Points, in no order, along strands that fork, close into loops and pass close to each other.
Points whose rows are less than 91 apart are linked; no others are. Some points are linked to none.
Fises: [-21   0   8   0  22  30  36 -35  21 -10  29  43 -17   7  21 -10 -15 -21
   6 -20 -12 -20  14  18   6 -20 -23  20]
Zop: [ 10 -21   3  44  -4  15  27  18   2   0  10  12   7 -26   3  24  20  15
   9 -11 -14  -3   9   6   4  -2  13  17]
ligur: [-27  15  27 -14  38   2 -13  -4 -38  25  -9  20 -36   9  15  25 -12 -35
 -23 -32 -16 -14  35  42  26 -12 -16 -19]
Dodi: [-23  -4  16   7  -8  26   4 -23  10 -36 -28 -16   2  13  -2  -8 -15  -4
  34   2   0  25  -4  -3 -30   6   3  22]
Fitip: [ -1  12 -19  50 -41 -35 -72   1 -29   6 -40 -36 -19 -13   5  -6 -10  -6
   1  -2  17 -52  40  14  17 -23   8   8]
kolun: [  1  11 -34  66 -54 -50 -49   8 -18  28 -20 -30  -3 -26 -13  16  10  -1
  18   6  11 -41  29   4   5 -50  31  24]
felub: [ 53 -34 -20   7   1 -28 -22  32 -27   7   3 -42  10 -16 -15  -3 -13  -4
 -27  -7   9   0 -14   2  20  -2 -10 -53]
Mumo: [ 10   4  -5  -2  -5  -9  -1  24   9  27   3 -14  19 -29  -1  16 -16  -1
  -2 -12  10  -5   3 -28   5 -23  -6  -9]
dadu: [-65   7   8  -6  33 -24  52  -9  39   4  17  15   9   2 -19  33 -17  35
  10  -7 -41  21 -37  28 -36  38  -2  28]
lol: [  2 -21 -11 -22  -3 -29   4  -3  12   8  -1 -38  21  -9 -17   3  11  29
  13   1  -8  36 -28 -30 -23  25  24  -4]
lif: [  3  31  -7 -41   4   6 -39  24   5 -20   0 -16 -11  21   9 -38 -25 -11
 -28   4  12  13 -19 -29 -42  20 -17 -25]
mato: [-23  17 -25  21 -49 -27 -24   7   3  18 -18 -27  -3 -23   0   9  31   1
  38  14 -14  16  30 -17 -29  -5  45  55]
voga: [-19  51  -9 -24   1   4 -90  13 -23  11 -29   5 -39  10  31 -23 -13  -6
 -39  14 -28 -48  31  15   8  13 -15  -2]
dezo: [ 29 -14 -29  40 -19 -29 -45  48 -14  60 -11 -37   6 -33 -15  15  15   9
   3  -1  15 -23   3  -5  25 -42  30  -7]
fepa: [ 10  42 -20 -18 -20 -19 -96  12 -31  24 -37  10 -37   0  13 -10 -22  -8
 -34  30 -18 -83  30  16  44 -16 -24 -23]
kugop: [ -8  20 -23  13 -18 -34   0  31  11  51   8 -11  17 -30 -21  34   3   7
  -1 -13   1 -10   8 -21  -8 -39  19  14]
kulo: [ -1  15  25 -36  44  29  55 -36  36 -42  31  37 -25  49  -6 -24 -24 -10
   4   4   2  20 -50   1 -26  11 -26  27]
zir: [-23  47  -7 -22   0   5 -12  22  22 -14  12   9  -3  22  13 -32  -9   6
 -18  -8  -2  15 -16 -23 -51  23   1   6]
rala: [ 43 -18 -13  19 -16  26  60 -15   9 -36  18  13  33  -2 -19 -10  12  -2
   6  37  31  17 -21 -31 -19   7  -6   3]
Notag: [-41  27  19  -1  13 -10 -41   1 -25  21 -11  -1 -24  -4  21  23 -20 -20
 -16 -29 -25 -27  44  33  12 -19 -14   9]
vivin: [-16  -3 -28  14 -30  -9  52  -9  25   9  31  15  14 -13 -33  18  33  34
  23   9  -3  28  -5 -27 -42  -6  35  29]
votif: [ 18   6 -43   2 -23 -24  47  -8   6  22  22  -1  13 -14 -26  -3  37   8
  28  21  21  37 -10 -50 -27 -16  43  11]
sir: [-27  -2  32 -28  57  13   9   5 -20  23   4  17 -20   6  11  27 -13 -11
 -26 -26 -24  10  13  28  16  19 -26 -28]
vavam: [ 32  16 -24   2 -31 -32  11   7  -1   0   5 -17  10  -3 -15 -14  21  -6
  11  11  15  20  -7 -43 -20 -16  34  -5]
Guk: [-69   4  10  10  -7  -4  42   3  42  17  12  26  13  -3  -9  34  10  36
  31 -18 -33  21  -1  58 -11  14  12  70]
vogeb: [ 28 -18  -8 -15   8  34  35 -32  18 -29  30   7  25   1  -3 -16  -5  -1
   4  17  28   4 -24 -37 -20   3 -24 -16]
Vorug: [ 54 -10 -37  33 -52 -62 -49  24 -22  29 -27 -49  -8 -15 -24 -15  24 -14
   0  24  25 -14  25 -29  20 -13  42  -2]
lir: [ 39  18  -3  -1 -24  -2 -25  27 -12  -1 -13 -11  20   0  22 -20  32  -7
   5  11  19   1  -1 -10  30  -8  29 -16]
kemef: [ 24 -41  -8  46 -28  27  37 -26  -3 -34  -4  -3  21 -17 -12  -1   8  -1
  27  24  27   1   2 -17  -7  -4   1   1]
faf: [  5 -16 -36  -4 -19 -42 -46  13   4  26 -11 -54  10  -8  -5 -21  14  27
   5  -3  -7  20  -6 -16 -11  19  33 -11]
pili: [ -9   4  24 -20  28  11   0  11  -8  -2 -11 -10   6   4  11   1 -16  -6
 -15 -12 -11  17  -5   7   4  22  -9 -23]
rul: [ -2 -33  12  50 -16  25  24 -19  -1 -21   4  10   9 -18   5  13   8   8
  26  -4   7 -16  18   9  10 -16  -2   8]
maba: [  1   7  25 -20  14  40  67 -23  50 -49  25  42  -4  39 -14 -22  -4  14
  14  14   6  28 -39  -2 -28  26 -10  49]
gidor: [-10 -13  31   0   8  17  74  -6  45 -15  27  51   9   8 -22  24  11  38
   0  -6 -11  12 -12  15   2  21   2  46]
tef: [-71 -12   9  14  17 -13  71  -2  53   8   8  34  12  -7 -34  51 -15  49
  19  -3 -40  18 -25  51 -17  35  -5  61]
zef: [-24  39  -5 -20  -5   6  22  18  47  -7  27  18  -3  11   1 -18   7  12
   2  -6  -4  24 -23 -26 -65  23   9  33]
kat: [ 68   3 -49  11 -58 -60 -86  20 -16  31 -39 -45 -13  -6 -16 -36  12  -5
 -11  39  22 -45  19 -14  45  -2  26  -9]
lale: [-13 -15   0  31   2  23   8 -33  -1 -12  20  17  -6 -13  25   6  -1 -14
  14 -17  -6 -35  15  14  10 -25 -15   0]
Sigup: [-12  53  10 -48  34  20  12  12  19  -2  20  41 -35  26  27 -26 -32 -29
 -18 -25  -1  -3   0  10  -6  -5 -32   4]
zan: [ 29 -31  25  21   9  -3  34  26   0  17  20   4  30  -5 -34  42  30  32
 -11  -3   7  12 -30   2  18 -18  19 -12]
kuzi: [  5  13  23   4  11  10 -33  -6 -42 -18 -21  15 -29  16  33 -17 -10 -53
 -14  -6  17 -30  29  24  35 -19 -22 -42]
Nida: [-10 -13   6  23 -41   4  -2  -8   2 -27 -24 -31   4  -9 -10  -7   2   3
  32   8  14  26  16 -19 -31   6  19  21]
zuzi: [-25 -21  17 -33  62  58  13 -57 -30  -6  -8  22 -28  40   9 -10 -16 -30
  -7   4   9  18   9  23  -3  20 -32 -36]
dibi: [ -3  37  17 -66  62  29  45 -20  25 -14  40  49 -42  46  14 -32 -28 -21
  -7 -17  -3  12 -35  18 -13  13 -36   4]
lozu: [-21 -52  26   3  34  22  14 -53 -19 -20  -5   0   4  14 -17  19  -5  18
 -13  -2  -8   8   0  14   4  18 -22 -25]
kig: [-35  41   6 -17  12  26 -69   6 -19  -5 -21   3 -44  19  39 -30 -15 -29
 -23   0 -18 -21  33  14 -14  17 -20   5]
pimad: [-19   7  -2  11 -42 -21 -38   5  -2  -4 -28 -41   1  -7  -3  -2   6   3
  15  -3  -3  11  24 -18 -32   7  29  29]
mola: [-28   8  37 -22  21  22  22 -19  10 -13 -10   9   5  21   4   2 -20  -9
   2 -14   0  20  -1   2  -8   5 -13   1]
sepi: [ 31  12 -25 -26 -14 -30 -58  22 -10  14 -13 -33   6  -3  11 -25   7   5
 -12   4   0  -5  -5 -20  15  -1  16 -22]
govep: [-35 -11  30 -44  66  27  34 -43 -18   7   0  30 -17  34  -9  12 -17  -8
 -26  -9  -7  22  -2  18  -4  30 -33 -33]
loned: [  1  10  17 -51  37  36 -35  13 -18 -12 -16  -6 -20  16  42 -31 -10 -26
  -5   8  -8  14  -6   9   0  31 -18 -27]
munu: [ 18  14   9 -73  37  10 -31  19 -31  -7   6   9 -26   2  34 -16  -9 -32
 -27   5  -6   6  -4   8  22   6 -35 -51]
bolo: [ -8 -45  17  -5  44  28  -2 -49 -37 -11  -9  -7 -11  12   4  -2 -16 -18
  -9  -4  -2   7   5  16  16  13 -31 -44]
Vafi: [ 34 -15 -16  -9 -20  14  -4 -14   2 -24  11 -20  23   5   5 -36  -4 -19
   4  13  39   3 -15 -37 -17   0 -12 -29]
Ripa: [  7 -46  11  25  16   4 -19 -24 -43 -13 -11 -21 -11   0   8   7 -14 -20
 -11 -19   8 -19  20  19  25  -8 -23 -44]
Tun: [ -7 -40  30  22  16  32  49 -57  -2 -44  -1  33  17  21 -22  16   3  26
   2  17   1   4 -11  20  24   2 -14   1]
Fego: [-27 -24  28  30   9  25  63 -50  13 -33   1  57   5  27 -35  24  -9  34
   6  -5   3   3  -5  43  25 -17 -12  22]
bis: [-36  16  11   0 -15 -11 -42   7  -5  14 -14 -24   3 -10  16  18  -7   1
  -5 -23 -17 -13  36   7 -10  -2   0  21]
pavis: [-29  32 -32  -8  -7 -22  36  22  35  33  26   7  15 -18 -11   5  14  29
  10  -1  -6  29 -16 -29 -52  18  25  28]
mub: [-14  33  11 -15  23  37   3   2  18 -11   8  32 -26  12  40 -30 -20 -35
   7 -15 -11 -12  13  13   2  -8 -17  26]
rusi: [ 19   7 -11  -5  -9 -22 -28  27  -8  32   9  -4  -1 -30  13  14 -15 -22
  -9 -13   4 -46  11 -13  30 -45 -15 -28]
sogi: [ 15  45   2  -1  15  -3 -10  43   0  10  -3  18 -21 -14  32   0  -7 -18
 -19 -10 -28 -23   8  12  27 -10  -8   8]
guli: [ 37 -15 -30  -9 -30   2 -52  -5  -7 -21  -2 -37  11   9  19 -58  -3 -30
   8  18  39  -2  -7 -26  -3  -2  -5 -32]
garu: [  1 -59   9  -3  17   8  30 -23  10  -2  11  -2  38  -6 -39  41  16  61
 -14  14  -3  11 -29 -13   5  29  -5  -8]
bok: [-36  25   8  14 -16   6  18   7  28   7   4  18   9  -1  11  10  18  20
  29 -20 -23  12  10  24  -2  -6  27  53]
rulil: [-20 -37  21  39  -8   7  39   5   6 -10   8  12  13 -14 -29  42  16  40
  -1  -5 -22  15   2  12 -17  17   8  24]
lezev: [-16  31  10 -21  18 -25  32   5  23  13  18   9  19  10 -13  15  -4  30
  -4 -25  -9  21 -35  -4  -8  -8  12  -3]
kigi: [ 29  16 -32  15 -54 -40 -87  12 -16  23 -45 -35 -13  -7   3 -28  -6  -5
  -8  26  19 -55  30 -10  28 -10  10  -3]
kebo: [  8  -2 -36  42 -22 -28  -6  35  -3  64   2 -21  10 -35 -29  30  28   9
  21   5  10  -3   7 -15   6 -47  41  18]
Gifib: [ 54 -14 -28  17 -48 -49 -21   8 -15   3 -11 -42   0  -6 -18 -24  18 -28
   7  22  26   4  14 -48   2  -7  32  -8]
guraz: [-42 -18  15 -11  39   1  42 -22  18  -9   1   6  14   7 -29  24 -21  37
  -9   1 -16  21 -37  10 -22  42 -17  -3]
Kofed: [ 49 -25  -2  -2  14  -3  19  12 -21  -8   6 -24  36  -6 -11   4  -7   1
 -18   8  16  19 -30  -1  15   6 -12 -40]
fubam: [ 28  31   5 -41  16  -5 -38  37 -21   5  -6  16 -23  -9  37  -4   2 -21
 -25   1 -21 -28   6  12  44 -13 -15 -32]
Vod: [ 37  11  17   7  -6  29   0  18 -12 -24  -2  10  23   8  32 -19  24 -18
   4   7  22   1  -3  10  33  -1   7 -15]
pafi: [-26 -23   0  16 -15   0  67 -12  37  -6  21  36  13 -11 -39  41  21  54
  18   6 -23  19 -13   4 -27  14  14  47]
zelog: [  9  14 -22  -7 -22 -18 -71   7 -15  14  -8  -3 -22 -17  28 -11 -11 -32
 -13   6  -3 -67  25 -11  27 -24 -20 -21]
bedo: [  8 -22   5   5   1  -2 -35 -28 -39 -29 -14 -13 -17   7  21 -25 -18 -52
  -5  -3  24 -25  15  12  24 -13 -26 -53]
tuzuz: [ 26 -12  24 -18  13  36  -5 -15 -25 -41  15  15   5  22  40 -24  16 -35
  -7   4  13  -1  -4  12  26   3 -14 -38]
nozir: [-33  27 -18  22 -36 -19  11  19  19  23  -8   2   7 -19  -5  17  30  18
  42  -2 -20  22  13   4 -19 -10  46  58]
zet: [ 16  12  24 -16  12  28  63   5  37 -25  14  32  11  14   4 -10   4   2
  16  -1   3  27 -21  -3  -6  17   2  36]
nor: [ 55 -38 -17  30 -10 -26 -18  40 -20  30  -3 -45  19 -20 -22  11  11   7
  -7  -1  16   0 -13   0  24 -20  17 -29]
Vesim: [ 31 -51  14  15  13  10  30  -1  -5   3   1 -16  35 -15 -23  30   5  26
  -4   8   8  13 -24  -5  19  11  -3 -16]

A tip is a point with one link. Name the tips that can be reached along the links from each point below, in the order of the rows.
vogeb: kolun, lif, guli
Vod: lol, tuzuz
voga: zan, kig, garu
zuzi: kuzi, Fego, sogi, guraz

A fork is a point with three links, a tip a point with one. Leave the first point through the second and follow the links. Name the first fork or tip that comes.
kig, voga: Vesim
kebo, kugop: kig
vivin, votif: kolun
maba, kulo: rul
rul, lale: pafi
kolun, Fitip: vivin
guraz, dadu: pimad
